Points, in no order, along strands that fork, close into loops and pass close to each other.
(in the rows, 128 means zero)
Two points are linked if the straight distance between their rows is under 172.
soz: [152 151 126 121 106 117 118  65 111  72 163 116 130 130 134 153  79 135
  97 183 157  97 162  82 105 125 172 148 133 153 105 138 127 100 108 110
 101 135 133 182 113 101 123]
Zama: [103 151 112 160 124 123  85 110 167 117 131  94 179  41 117 196 111 115
 129  94  82 108  80  96 146 160 124 122 144 141 158 145 113 176 179  98
 126 135  97 151 131  98  93]
fid: [144 124 105 137 150 142 129 141 132 156 114 121  62 160  72 135 135 143
 136 185 151  94 168 162 135 159 169 156 150 123  72 117 101 144  99 159
 117  88 112 148  90 177 158]
Piris: [130 140  94 134 110 150 165 104 136 140 109 101 188 100 124 103  92  83
 131 160 175 105 116 164 103 182 169 160  89 145 154 111  93 119 120 116
 122 112 135 106 118 180 164]
ruli: [125 160 161 112 173 113 130 110 143 141 161 147 134  82 119 179 143 115
 117 125 101 178 123 158 189 141 107 135 194 100 114 123 132 141 104 146
 124 143 106 152 163 117  48]
Misaf: [ 83 117 134 137 138 106  50 177 151 154  88 114  72 126 126 172 125 119
 140 110 108 121 164  88  97 131 126  70 140 118 112 133 190 143 187 131
  92 152 145 171 143 111 100]
Puba: [114 173 105 115  88 184 162 164 115  90 133 122 141 188 118 107 116 156
 138 141 107  94 104 146 132 160 134 162 120 130 163  97 115 117 157 169
 109 117 144 124  66 153 144]
Kopa: [135  96 123  84 132 120 167 169 122 105 137 141 120 135 155  81 152 107
  82 134 122 154 131 107 153  74 124 141 173  99 109 137 167 130 192 174
  88 166 144  92 145 141  91]
domo: [159 157 122 124  90 123 119 103 128  87 127 103 126 149 143 131  80 143
 121 170 107 112 132  86 113 122 159 142 154 117 119 115 133  88 168 123
  93 147 187 174 111 114 133]
Mir: [128 158 158  87 154 146 141 101 149 140  95 122 110 120 133 132  39 141
 157 167 142 103  93  94 122 122 126 171 150 102 119 149  97 133 202 141
 132 126 161 117 135 132 186]
Gizoz: [ 83 134 179  96 168 125 137 138 172 158 126 115 133 140 153 128  99  96
 175 113 168 190 111 137 108 174  99  95 122 102 173  92 145 115 144 135
 158 108 137  99 131 106 133]
Ganal: [187  92 161 112 139 135 132 122  95 106 131 119 114 202 141 141 109 149
 111 208 121 146 150 159 118 108 104 130 138 115 113 123 155 100  99 147
 121 112 148 116 103 120 151]
rog: [130 203 143 133 120 144 137  92 181 147  93 148  85 151 113 115 108 175
 182 155 117 101  86 146 152 154 167 166 109 140 117 117  90 109  93 153
 155  96 133 136  68 161 176]
Los: [123 162 146 185  79  77  70  70 157  77 142 151 144  85 125 146 154 120
 119 100  81 123  86 116 131  77 147 135 112 153 136 174 159 143  93  81
 119 180  94 135 132  70 104]
panas: [ 82 128 130 114 151 166 197 136 141 175 158 122 139 141 164  70 126 137
 158 137 123 170 124 107 131 144 139 157 128 124 178  74 108 109 206 170
 108  85 175  79  89 176 185]
Gug: [117 154 155  64 138 122 192 154 184 123 103 112 104 176 117  86  94 129
 149 156 126 112  78  97 164 143 146 165 141 107 147 134 120  99 160 213
 136 108 124 118  91 119 138]
lufem: [117 135 139 123 190 140 132 135 154 168 158 100 135  77 123 178 151  93
 135 148 110 204 116 164 175 183 107 113 193  88 164  96 122 154 120 145
 148 108 118 106 144 122  72]
dus: [114 165 134 131 116 139 100 153 136 111 126 140 106 167 116 137 131 169
 157 104 134 135 119 131 140 134  81 117 142 132 113 109 127 139  88 120
 163 138 115 152 101 121 143]
Nulub: [180 143 141  99 123 194 103  86  65 120 130 125 178 186 141 183 102 236
 158 117 100  99 129 150  98  72 118 155 105 149 148 111 118 104 134  84
 128  91 147 129 121  88 140]
likuf: [143 102  92 143 106 125 133 165 110  88 149 127 139 111 126 109 149  91
  63 117 150  91 164 126  88 112  70 102  99 146 122 155 156 167 129  91
 111 164  84  90 131 126 121]
suf: [137 166 108 115 161 144  91  78 143 156  87 135 139 105  92 229 109 178
 154 125 135  48 142 159 113 163 119 170 121 155 119 124  67 128  79  86
 132 108  99 203 169 122 101]
zer: [123 112  93  97 119 112 150 180 133 107 145 137 164  74 120 100 139  83
  70  74 151  97 124 131 136 112  77 103 113 120 127 159 133 171 178 109
 116 185  98 106 169 136  89]
bila: [108 131 152 107 135  81  77 152 145 136  88 115 104 106 149 159 116  91
 133 104 133 131 144 106 103 103 131  78 134  98 112 158 178 118 155 126
 115 169 165 145 179  97  81]
Ral: [166  36  93 173  85 116 134 128  75 130 149  89 127 172 108 122 138 115
 119 133 138 149 148 129 125 145 140  90  56 152 161 110 138  98  51 106
 160 103 109 138 121 120 142]
Vif: [148 116 100 128  67 144 132 158 112  81 133 109 160 157 132 127 117 175
 112  70  73  93  85 103 175 127 141 118  86 150 172 136 102  91 149 125
 152 136 141 167 128 115  97]
Sen: [ 91 212 168 114 115 113  89 125 138  89 139 167 109 146 163 125 141 132
 121 174 109 134 156 141 108 126 128 139 181 114 100 119 194 126 148 169
  69 144 132 134  83 124 131]
rusip: [146 116 139 156 116  92  94 143 119 107  86 155 101 159 126 111 121 150
 137 117 126  81 118  94 114  88 148 103 105 147 113 177 155 136 147 128
 123 160 125 119 117  94 172]
fatub: [ 90 139  73 194 127 116 139 138 141 161 126 166 121  80 139  84 163 115
 145 121 122 151  89  72 150 111 107 145 154 114 129 149 103 165 148 121
 136 135 105  67  81 158 167]
tun: [141 105 144 144 159 130 148  50 117 147 165 158 160  53 153 106 147  98
 117 130 128 210 142 139 142 131 156 164 141 129 114  97  91 116  96 118
 147 100 161 112 156 147 132]
pup: [139 133 107 163  62 125 120 142 134 110 112 111 167 139 108 142 135 166
 150  56  73  92  47 120 142 141 143 139  83 163 198 145 105 125 117  96
 158 137 117 151 124  97 116]
lomap: [121 109  98 146 150 126 154 129 180 188 138 110 103  87  89 119 135  90
 179 133 136 169 108  64 178 159 171 139 188 108 133 117  77 148 136 138
 157  88 101 128  97 148 133]
doku: [ 99 186 155 147 114 108 115 130 145  81 190 159 151  84 137 138 165 126
 111 113  85 172  83 120 165 113  80 124 175  99 148 147 156 159 125 139
 131 155  88  83  94  93  94]
Rupo: [133 112 120 180  68 108 136 105 124 103 115  98 135 195 144  82 117 107
 127 190 138 128 113 108 102 138 187 105  85 146 176 149 173  64 116 133
 119 131 156 108  92 125 139]
mada: [121 115 172  69 170  73 148 147 177 143 123  96  92 104  79 140  92  47
 139 161 184 121 141  98 139 148 144  82 149 119 131 163 126 126 121 173
 150 128 115 142 160  85  78]
kig: [ 82 205 151 152  83  96  94 129 157  67 153 154 108  99 124 118 169 113
 132 136  97 134 137  96 131 151 178 125 164 128 119 131 185 130 143 156
  88 136 114 167  72 124 100]
bogag: [ 81 162 138 154 121 128  77 159 126 112 166 141 107  97 126 133 183 106
 141 112 104 137 166 119 124 160 181  88 152 135 114  93 138 127 151 147
  97 107 132 187 106 155 105]
guvub: [ 83 106 109 120 136 136 190 158 120 149 155 131 117 148 124  77 141  84
 148 118 198 159 154 110 102 161 117 100  91 127 150 108 110 143 104 152
 162  99 128  93  86 162 153]
mevo: [143  74  98 129 117 134 137 173 116 147  95 102  65 173 115 109 100 144
 112 160 109 112 142  64 162  99 120 122 163 110 114 143 137 123 170 149
 129 133 145 134 110 149 142]
Kavo: [144  97 184 112 146  86 118 162 123 108 157 145 116 147 109 121 175 138
 100 104 112 145 137 177 151  93  60  92 141 119 106 157 186 137  93 143
 149 173  78  82 166  89 107]
Dut: [115 147 169  90 183 162 154 112 153 170 161 110 160 108 136 149 111 145
 154 121 132 207 110 175 145 193  78 132 163 104 167  84 123 133 114 147
 163  90 126 111 124 135 131]
leges: [168 109 133 126 168 142 127  52  94 109 159 144 166  97 126 196 102 144
  90 149 147 121 199 131 117 130 102 149 131 137  82 128  82 142  76  69
 121  93  96 175 179 128 101]
Fepoz: [ 94  84  60 174 132  90 127 189 140 167 114 147  92 120  84 103 164 105
 105  96 107 112 133  65 165 107  87 112 178  88 121 186 190 177 171 113
 109 151  60  52 115 132 114]
finar: [114 127 140  42 136 131 181 130 163 158 106 116 150 114 151  74  83  98
 158  86 190 126  90 133 109 125 133 132  85 126 133 116  97  85 164 143
 160 120 165 128 171 164 146]
Pel: [164 121 169  89 152 132 159  76  89  82 189 151 149 107 137 136 110 152
  82 110 142 141 156 115 137 100  97 139 139 136  86 137  93 140  94 127
 148 116 123 158 165 119 120]
tese: [123 129 129 129 171 133 114 128 177 136 136  88 147  61 126 180  72 101
 137 128 130 128  97  71 116 164 128 126 151 122 150 129 107 168 196 106
 108 123 121 121 134 114 127]
ranas: [108 126 124 158 122 146 174  87 111 150 157 149 182  56 177  63 167  91
 131 105 136 186 106 155 133 148 150 158 120 143 145  99  94 122 124 108
 137 123 160  98 128 171 145]
tebe: [114 191 100 124 118 163 130  96 133 148 101 129 177 113 151 126  87 115
 148 151 191 109 115 166  70 137 103 169 116 139 127 123 104 156 106  82
 132 139 131 102 109 149 163]
fisap: [109 174 108 158 105 126  88 106 166 127 121 113 176  96 129 175 113 138
 160  79 115 111  74 130 110 164 131 127  99 144 164 119 102 141 111  74
 160 135 104 165 118 112 118]
Vot: [123 119 128 125 136 159 172 124 120 153 131 103 166 137 167  96 143 126
 144 127  89 182  83 132 169 163 163 158 158  94 180  70 122  80 191 160
 117 108 190  96 131 160 129]
funav: [104 194 133 166  58  93  96 126 149  56 168 144 132 108 131 124 175 122
 114 112  94 139 108 114 159 131 122 113 148 144 122 140 166 132  91 125
 124 159  99 140  79 101 100]
banot: [148 111 121 164  84 101  84  83 118 118  93 107 142 170 144 125 117 118
 152 146  99 117  98 133 102 137 205 109  75 157 159 126 156  63 116 101
 135 129 155 155 143 114 115]
noz: [ 90  94 144 114 135 130 190 153 134 143 149 134 108 156 139  60 151 119
 145 152 106 128 136  83 145 146 213 126 133 123 169  87 112  88 193 205
 103  62 151 123  80 157 151]
dad: [179 125 105  85 151 155 144 133 109 121 122  95  92 182  91 149  62 146
 100 169 185  90 171  98 119 114  74 156 147 121  88 159  91 170 126 109
 136 129 119 148 141 140 144]
sevo: [101 115 147 100 136 113 167 155 178 135 105 102 104 170 126  97 106 126
 162 183  92 120  95 102 137 154 183 144 150 103 166 104 153 102 193 207
  93  86 135 106  75 135 145]
ruluk: [154  71 175 112 203 145 106 127 128 170 156 136 119 100 107 172 143 151
 130  79 110 192 133 139 177 122  60 103 156 116 113 106  89 174 132 109
 171 117 109 121 181 114 131]
goga: [ 98  77  62 168 122  95 107 177 150 159  86 105  97  75  87 146 149 105
 117 107  85 108 120  69 162 125 137 117 170  98 123 166 173 159 186 121
  93 147  89 105 145 135  79]
nitu: [105 154 117  73 140 159 144 183 135 118 127 134 157  94 129 129 115 116
 107  77 157 114 120 123 132 117  64 146 160 115 118 140 109 185 193 117
 115 162 129 122 155 151 103]
rovo: [141 161 121 108 102 157 120 172  99 119 100 114 166 191 139 122 133 164
 118 133  92  65 119 180 107 131 127 132 119 130 130 120 143 109 160 154
  90 135 160 136 127 140 118]
Lof: [109 130  85 194 108 144 152 120 126 146 142 159 155  75 137  88 180  95
 112 116 147 154 120 130 123 126 113 140 102 154 126 138 106 153  96  95
 145 136 114  75  97 179 165]
Zim: [131 155 128 179 101 110  65  67 132 100 122 196 140  67 153 133 162 131
 121 106 103 112 108 141 103  79 150 144  93 171 118 163 129 149 122  66
 100 153 116 123 132 103 151]
lunub: [102 121  74 181 116 125 118 118 140 162 116 156  93  59 120 115 144 113
 121  96 118 145 105  55 176  94 130 172 175 108 107 149  98 161 155  91
 124 152 126 119 106 153 144]
peg: [151  87 103 168 102 124 120 141  84 112 102 167 143 145 145  82 169 175
 104 100 103  71 122 124 106  64 108 131  70 167 122 165 139 136 143 104
 113 164 110  80 129 127 184]
Disa: [153 109 147 149 143 105  94  84 142 123  97 133 142  92 122 167 119 110
  96 184 100 119 137 157 106 129 149 143 126 122 109 173 164 168 137 117
  86 142 113  92 132 102 139]
tuza: [133 167 151 158 138 138  87  81 122 132 101 177 139 109 159 130 153 167
 160 102 116 113  93 151  96  79 140 160  99 163 108 121 111 142 110  89
 136 131 132 118 121 111 188]
matof: [100 166 136 180  84 112  72 139 123 124 121 132  96 189 145 119 166 138
 172 118 133 162 121 136 119 156 125  84 109 157 153 111 151  94  62 115
 162 132 119 155  77 111 130]
Kif: [123 143  97 128 109 105  69 110 150 138  78 113 124  86 145 177 128 104
 142  86 135 118 131 119 117  96 145 108 123 133 125 141 160 111 138  65
 124 180 164 193 191  92  57]
zad: [120 165 164  75 172 132 125  93 132 166  86 168 182 100 156 154 139 162
 154 102 123 112 115 203 106  97 145 149 106 149 107 124 124 100  98 112
 148 126 142 143 221 115 109]
lugep: [ 90 139 116 123 158 162 185 143 130 164 158 114 129 131 159  78 147  96
 149 152 183 182 154 144  91 139 105 133 136 135 143  93 113 143 137 145
 124  93 149  74  75 176 177]
Dazad: [139  94 151  66 122 151 159 137 109 119 137 128 149 146  84 114  86 156
 144  47 166  78 118 117 111 125 131  95  59 140 147 138  77 127 104 156
 178  99 118 156 118  97 175]
bagig: [162  93 100 119 134 130 150 149 125 111 115  92  94 158 114  98  84 112
 103 190 176 116 141  86 119 106 113 163 149 103 113 169 127 156 168 134
  93 139 125 103 101 144 135]
ruv: [138 109 196  77 181 108 122 155 111 105 148 171 115 124 130 138 138 127
 102 117 131 152 153 155 126  66  62 104 151  93  76 157 165 162 155 153
 109 156 112  93 187  93 114]
Nuge: [ 83  87 137 147 120 141 140 163 115 187  81 125 143 184 134  92 143 155
 151  90 106 110  87 147 121 159 150  85  54 125 175 133 137  88 148 143
 171  91 142  92 146 148 154]
nanip: [149 169 140  55 155 173 177 148 125 108 152 105 105 177 112 131  85 122
 103 161 199 126 160 118 114 149  76 162 178  96 113 138  98 153 137 160
 133 115 132 166 120 157 101]
mos: [185  98  90 117  55 142 136 115  87  73 157  79 144 173 115 144 114 180
 100 104  75 103 111 107 173  89 140 145 118 151 144 112 100  81 105 105
 134 130 149 181 134 109  97]
Sesaz: [ 91 130 146 146 154 152  85 149 130 157 141 127  95  83 129 164 157 135
 145  97 117 154 162 134 134 168 148  97 163 136  97  72 103 148 144 133
 125 107 128 181 138 143 125]
Gat: [109  91 135 145 131 111 121 170 126 144  95 152  57 175 125  92 140 164
 139 125  96 101 147  74 157 107 157 102 137 119 102 161 158 125 166 174
 126 122 133 128 116 136 165]
Nezi: [106 124 125 143 113  82 145 193 140 129 130 165  92 164 104  87 189 108
 125  91 143 143 129 135 151 106  51  84 149 118 129 150 175 146  98 141
 145 173  80  68 114 122 123]
gebop: [118 196 107  96 120 160 134  98 119 136  94 126 169 116 161 118  97 101
 124 149 173  94 139 153  73 116 125 178 140 124 100 124 125 120 145  85
  95 167 157 139 149 159 116]
daga: [136  95 138 102 135  73 153 169 168 120 124 104  70 131  72 107 102  73
 132 152 200  98 147  75 119 144 146  74 128 132 126 160 127 140 105 155
 150 126  90 149 109 105 120]
pulev: [146  93 122 121 139 141 153 120 121 142 126 130 140 103 147  95 129 112
 117 138 100 163  84 126 183 118 138 159 153  94 150 121 141 126 172 147
 116 130 152  83 154 138 119]
fuzi: [142 141 130  98 159 143 143  94 148 150 117 104 155  97 151 146  32 117
 146 133 173 134  85  84 118 134  93 159 130 104 158 139  95 140 195  91
 142 135 170 102 145 128 170]
tivon: [113  90 162  97 122 147 160 150 106 149 121 148 151 157 129  86 131 173
 149  46 117 123  90 129 129 116 149  92  52 145 156 122  93 102 131 159
 175 104 152 139 139 116 166]
tibi: [161 176 123 119  97 146 151  81  93  83 190  74 193 144 111 167  65 162
 105 132 105 110 114 149 114 199 148 160 100 137 188 101 116 100 100 117
 122  89 127 164 108 118 111]
gopel: [146 101 173 144 164 106 111  48 132 138 141 184 116  66 126 140 140 104
 138 153 113 187 145 142 156 123 184 141 118 140  95 132 104 118  69 122
 142 111 134 128 160 121 140]
kod: [117 144 164 106 131 115 127 131 147 155  78 150 157 129 152 105 163 103
 152 101 122 145  80 202 131  94 132 121  96 130 134 122 153  99  97 119
 162 152 149 103 187 120 110]
Muki: [112 161 172  87 180 140 117  71 143 161 117 156 165  96 158 143 109 123
 156 130 153 118 154 163  99 144 184 135 110 146  89 115  86  91 114 125
 141 112 164 179 197 125 128]
fada: [156  93 107 124 149 155  96  83 106 154 106 117 166 121 109 218 122 154
 129 131 143  98 191 198 103 141 102 131 101 162 111 101  76 122  78  81
 123  89 113 184 197 129  93]
teke: [171  30  93 173 112 132  76 162  84 122 127  93  99 158 115 166 155 148
  67 154  80  97 197 149 106 106  95 106 119 135 106 136 172 151 128 124
  83 132  87 113 156 127 134]
ton: [ 85  75 110 186 124 123  98 161 104 186  72 127 119 152 129 106 164 117
 149 101 127 108 134 127 104 162 142  61  93 130 146 123 163 131 132 113
 148 116 134 119 151 150 134]
rasi: [183  83 107 147 107  88 127  93 153 111 119 107 116  96  88 191 129 110
  92 144 101 146 128 151 180 111  86 139 137 126 110 150 126 123  68  90
 145 164  96 152 168  89  85]
Tup: [133 128 203  76 190 116 119 165 117 119 141 148  73 157 136 135 128 125
 122 150 182 170 183 132 113  91  73 108 163 112  74 138 157 143 128 156
 127 132 134 135 172 105 127]
mil: [138  77 142 113 124 174 150 147  53 137 134 142 154 168 135  86 166 179
 118  73  94 122 131 156 129  93 159 105  62 161 125 102  88 103 130 159
 142  86 162 133 130 145 158]
foret: [132  75  50 169 105 103 103 151 159 143 113  76  93  65 117 169 118 109
 103 100  65 147 121  54 188 106 127 116 170  97 134 154 146 135 176 100
 119 161 117 134 156 122  71]
rut: [138  66 103 149 103 151 111 160  96 127 156  85 112 147 111 145 121 137
 138  91 157 133 163 115  97 159 126  76  74 150 147  98 103 136  88 111
 163  90 117 159 107 122 150]
dupug: [128 162 166 138 143 102 109  92 134  76 196 127 162  72 135 184 145 137
 107  89  89 193 107 132 177 121  79 122 182  98 129 118 139 148 104 119
 144 158  92 133 136  73  73]
kipe: [ 86 127 126 145 105 124 145 146  80 106 124 169 123 120 192  73 183 131
 101 105  84 144 131  97 145  57 138 129 143 109 100 141 163 108 176 150
  98 168 169  97 138 151 114]
boz: [143 172 120  97 103 164 100 118  89 102 107 129 180 172 151 162 127 196
 120 114  97  77 138 175  88  76 119 144 136 158 130 110 123 107 150 102
 100 143 152 155 137 119 108]
simog: [152 143 110 118 132  84  85  52 160 145  85 122 146  52 122 203  88 111
 130 132 130 115 108 124 134 112 133 154 137 120 110 159 103 135 114  85
 117 161 154 158 208  84  77]
nevas: [112 106  96 158 149 136 112 168 167 176 137 121  91  97  85 147 153 107
 160 111 126 152 130  96 162 187 156  96 171 128 134  88  86 158 125 123
 157  87  91 168 118 144 115]
nimun: [ 99 111 127 139 118 118 168 178 113 154 141 156 123 152 134  61 197 105
 133  88 160 182 134 149 149 145  84  82 123 128 144 115 141 133  80 156
 179 140 101  92 105 146 118]
Sul: [127 159  90 126 138 138 121 178 140 146 102 148  90 118  91 128 168 123
  86 146 151  89 173 167 107 135  74 169 191  98  66 157 149 179 129 132
  89 164  82 117 129 160 114]
teb: [126 119 175 100 171  77  95 140 158 154 117 112 121  82 109 181  85  71
 136 115 166 111 139 113 117 120 113  68 124 116 118 169 142 147 142 134
 129 159 106 142 178  60  86]
dokol: [139 140 168 100 154 145 132  98 113 149 145 146 112 121 159 101 123 113
 147 115 170 151 169 124 103 108 158  99 114 149  88  95  95  92 133 126
 157 110 182 165 172 140 147]
Naze: [174  70 115 165  75 101  99 113 133 126  88  79 134 167  99 178 138 156
 138 151  81  96 102 178 139 157 176 108  73 169 163 131 127  88  74 121
 133 127 117 175 143 105  89]
fim: [113 167 153 118 145 135 138 165  94 101 159 176 120 139 163 123 163 147
  98 191 134 137 183 169 109 128 109 152 174 125  89 110 159 157 141 173
  67 134 137 114 102 151 136]
namaz: [ 65 138 110 208 100 128 140 159  89 125 149 154 124 172 179  66 194 158
 124 167  78 151 131  86 116 142 146 118 126 147 172 117 169 116 158 162
  84  97 146  74  52 153 143]
Vivuk: [140  57  91 151 119 121 109 197 107 101 161 120 107 132  98 133 160 118
  66 123 113 108 189 129 104 134  96  87 125 141 113 138 185 164 139 137
  95 130  54  90 127 113 132]
Niro: [118 124 112 147 118 140 114 141 122 121 139 102 161 111 138 150 115 106
 130  93 151 117 129 118  92 172 133  88  85 148 154 107 103 137 119  70
 147 115 110 156 122 120 124]
meso: [180  49 102 139 137  85 117 126 139 147 125  84  99  91 105 175 129  90
  95 144  94 172 138 122 191 112 109 119 155 109 113 155 141 152 127 118
 123 157 109 122 169 106  67]
Nure: [133 128 106 149  84 110 178  99 100  92 127 133 128 179 145  61 119 128
 120 192 134 109 116  95 114 110 168 145  72 132 164 150 127  99 121 150
 107 124 150  94  50 140 190]
buda: [140 187 132 117 108 174 176 113 106  86 193  84 176 167 139 116  98 162
 133 130 111 148 109 151 125 187 136 161 133 129 187  62 112  99 147 155
 106  81 162 131  71 148 148]
vabuz: [141 140 146 109  78 119 163 143  86  37 177 157 118 168 131  87 145 168
  95 125 114 109 135 102 140  81 130 125 106 150 118 126 137 109  96 166
 123 135 137 141  81 110 142]
Gogu: [164 152 181  95 147 133 158  76  75  82 158 135 152 191 172 117  71 149
 100 205 156 164 172 152  93 105  88 148 122 115 125 132 161 118  86 146
 113 115 146 111 108 105 146]
dun: [ 98 160 150  46 147 139 186 174 174 150  86 118 115 173 135  79  93 115
 173 118 164 106  97 132 129 142 107 136  95 114 146 135 109  91 147 175
 170 124 139 111 139 157 139]
turi: [ 98 210 165 105 136 117 167 102 181 128 143 125 152 114 124 115 106  94
 157 148 138 114 109 165 124 203 188 147 138 125 159  94 130  79 118 171
 135 103 130 162 128 139 111]
Kizef: [171 115 108 130 132  96  92  66 151 140  59 142 153  91 118 162 104 110
 127 171 121  95 121 174 125  98 131 172 112 124 100 178 155 134 105  83
 109 168 140 112 188 103 115]
Vero: [134  80 160 129 182 125 104 122 154 175 122 140  87  89 110 155 103 129
 153 100 104 184 106  99 178 117 102 105 156  82 110 144 116 162 134 120
 163 127 116 101 162  99 146]
topo: [152 118  97 147 116 136  88 121 133 157  49 122 129 178  90 156 110 166
 174 132 136  50 115 166  87 136 173 134  55 156 132 116  95 118  88 106
 147 105 129 149 116 152 171]
namor: [ 89 158 105 117 114  91 152 123 164 138 109 137 133  85 122  91 154  47
 118 138 148 145 116 142 130 128 166 147 167  89 123 148 171 119 136 148
 112 179 144 116 140 143  72]
vuku: [109 147  81 128 111 120 153 136 171 134 135 106 100 102 117 106 141  40
 122 163 192 144 153  89 121 150 141 140 194 111 122 122 130 125 122 113
 110 141 121 138 100 157  90]
guvi: [122 143 133 101 144 158 138 172 152 133 138 132  98 149  75 138 129 181
 140  83 128  95 115 141 170 144  88 133 140 125 112 128  98 157  96 155
 159 125  84 150 129 127 154]
lurog: [124 157 103 117 135 138 118 171 154 128 108 132  59 143  71 135 161 130
 120 174 131  84 168 154 138 146 135 146 186 112  61 139 129 150 111 160
  94 124  91 164  93 163 122]
Logol: [190  59 105 160  90 109 122  90 122 125 132  94 135 144  88 159 124 120
 106 171 118 136 124 171 157 159 146 129  95 154 134 118 116 115  53 100
 142 118 105 148 133 109 113]
Sab: [144 175 156 127 154 168 100  84 110 137 129 152 146 130 165 157 104 209
 167 105 113 128 118 120  98  90 131 154 117 143 123 108  88 145 136  98
 144 104 151 135 121 106 188]
Roz: [178  44 111 151 152 109 121 122 127 160 130 113  65 103  92 137 132 101
 113 133 115 182 115  94 188  76  81 139 174  97 108 165 127 156 121 115
 151 148 101  81 149 119 126]
Vozu: [125 140 111 141 127 150 123 120 141 189  89 124  90 171 110 118 117 141
 172 145 148 102 142 166 113 154 169 147  98 129 108 102  85 113  83 135
 150  77 137 134 103 189 172]
ratug: [176  69 113 153 109 144 101 144  91 120 125  79  98 189 142 158 128 145
  96 203  91 139 158 141 119 113 101 127 133 119 119 118 195 126 120 128
  89 111 129  93  99 129 134]
Sufez: [141 123 168  99 140 137 139 165 112 100 145 171 105 152  71 118 129 195
 126  85 125  65 136 149 133 116 121 124  72 145 114 145  95 150  83 162
 151 106  87 134 118 114 192]
pir: [153 130 182  86 120 116 163 100  81  38 191 160 148 140 149 102 127 154
  93 115 152 136 142 133 129  95 130 119  90 155 113 136 116  95  75 155
 144 129 129 154 121 101 145]
kefa: [126 183  93 131 112 148  94 109 123 115 126 119 124 124 162 129  91 128
 120 147 140 119 140  79  92  99 121 157 170 108  95 140 141 134 191  92
  88 163 188 146 119 147 135]
refod: [168  79 178 152 165 102  93  85 122 132 123 160 105 112 115 155 134 113
 119 168 139 160 155 152 134 103 146 109 122 125  70 150 149 144  90 116
 120 117 106 115 151  84 149]
sedek: [ 92 141 154  79 152 133 161 101 135 151 145 148 120 100 173  73  99  70
 150  94 212 170 139 109  95 115 149 120 105 120 119 111 100  99 162 117
 146 127 183 124 162 161 147]
maron: [113 106 111 191  98 140 149 176  71 121 154 135 134 158 167  82 204 152
  93 163  88 144 141 163 116 137 131 121 125 144 150 122 169 132 130 163
  94 112 141  83  92 169 136]
Sodo: [161 149 137 126 110 139 125  67  89  76 173 106 155 166 113 148  66 144
 125 165 148  88 151 133  82 154 155 138  93 144 145 102 111 102  60 107
 125  94 121 157  92 120 146]
kepa: [129  89 125 169 123 129 124 139  65 105 146 165 135 143 179  84 195 162
 114  83  92 153 135 118 119  48  97 113  86 142 126 138 163 107 135 116
 137 168 175  82 137 118 150]
tefef: [120 143 103 144 125 140 153 168  94 100 168 154 153 122 152  80 203 130
  88 174  98 134 158 175 117 118 121 160 147 131 121 122 156 149 146 179
  56 132 125  73  76 165 127]
Nim: [112 151  98 122 161 133 172 102 174 168 133 109 113  81 132 109 103  68
 164 144 173 176 109 105 155 163 156 164 180 100 150  96 109 127 143 120
 141 115 141 118 116 176 126]
Zevak: [ 77 117 138 219 107 108  76 161 109 145 105 153  96 179 161 104 183 142
 164  98 114 144 128 131 102 140 139  61  79 157 153 134 175 123 100 103
 159 121 123 109 110 120 141]
niv: [ 98 171 167  89 146 111 157 123 175 130 123  84 172 139 137 145  81  82
 149 139 156 143  96 130 116 199 143 115 123 110 197  99 152  86 149 146
 128 122 147 124 136 103  95]
ful: [111 189 124  70 149 155 138 172 124  96 138 126 147 136 119 154 105 139
  94 110 182  80 149 142  92 151  66 131 153 122 111 115 103 151 130 126
 136 156 106 173 149 143  81]
mav: [156 146  72 128 109 170 102  86 126 158  64 123 161 143 106 173 108 174
 155 116 139  48 106 175 119 116 149 169  88 171 133 126  68 102 102  69
 148 125 134 171 147 133 133]

A tip is a point with one link. Name the tips that can be reached along the links from each point below, in the order of the rows.
zer -> kod, Tup, Gogu
lurog -> rog, Sul, vabuz
tefef -> Piris, namaz, turi, namor
guvi -> mil

A piece is all that can be reached along the links. How many separate loops has the piece of each point below (a circle has one, a figure eight two, a Y none), and how many tips (points with one link)?
Sufez -> loops 1, tips 1
panas -> loops 0, tips 3
Fepoz -> loops 0, tips 5
fid -> loops 0, tips 3
Zim -> loops 0, tips 4
Lof -> loops 0, tips 3

Name the points in between on the shortest way along the links from the first point to the second, in order.
dun; nanip -> Gug, sevo, noz, panas, Vot, pulev, Kopa, kipe, kepa, peg, rusip, Gat, mevo, bagig, dad
leges; lurog -> fada, suf, mav, topo, Vozu, fid
mos; Logol -> Vif, pup, fisap, Niro, rut, Ral
simog; fatub -> Kizef, Disa, refod, gopel, tun, ranas, Lof
Sodo; namaz -> tibi, buda, Puba, rovo, boz, Nulub, Sab, tuza, Zim, Los, funav, kig, Sen, fim, tefef, maron
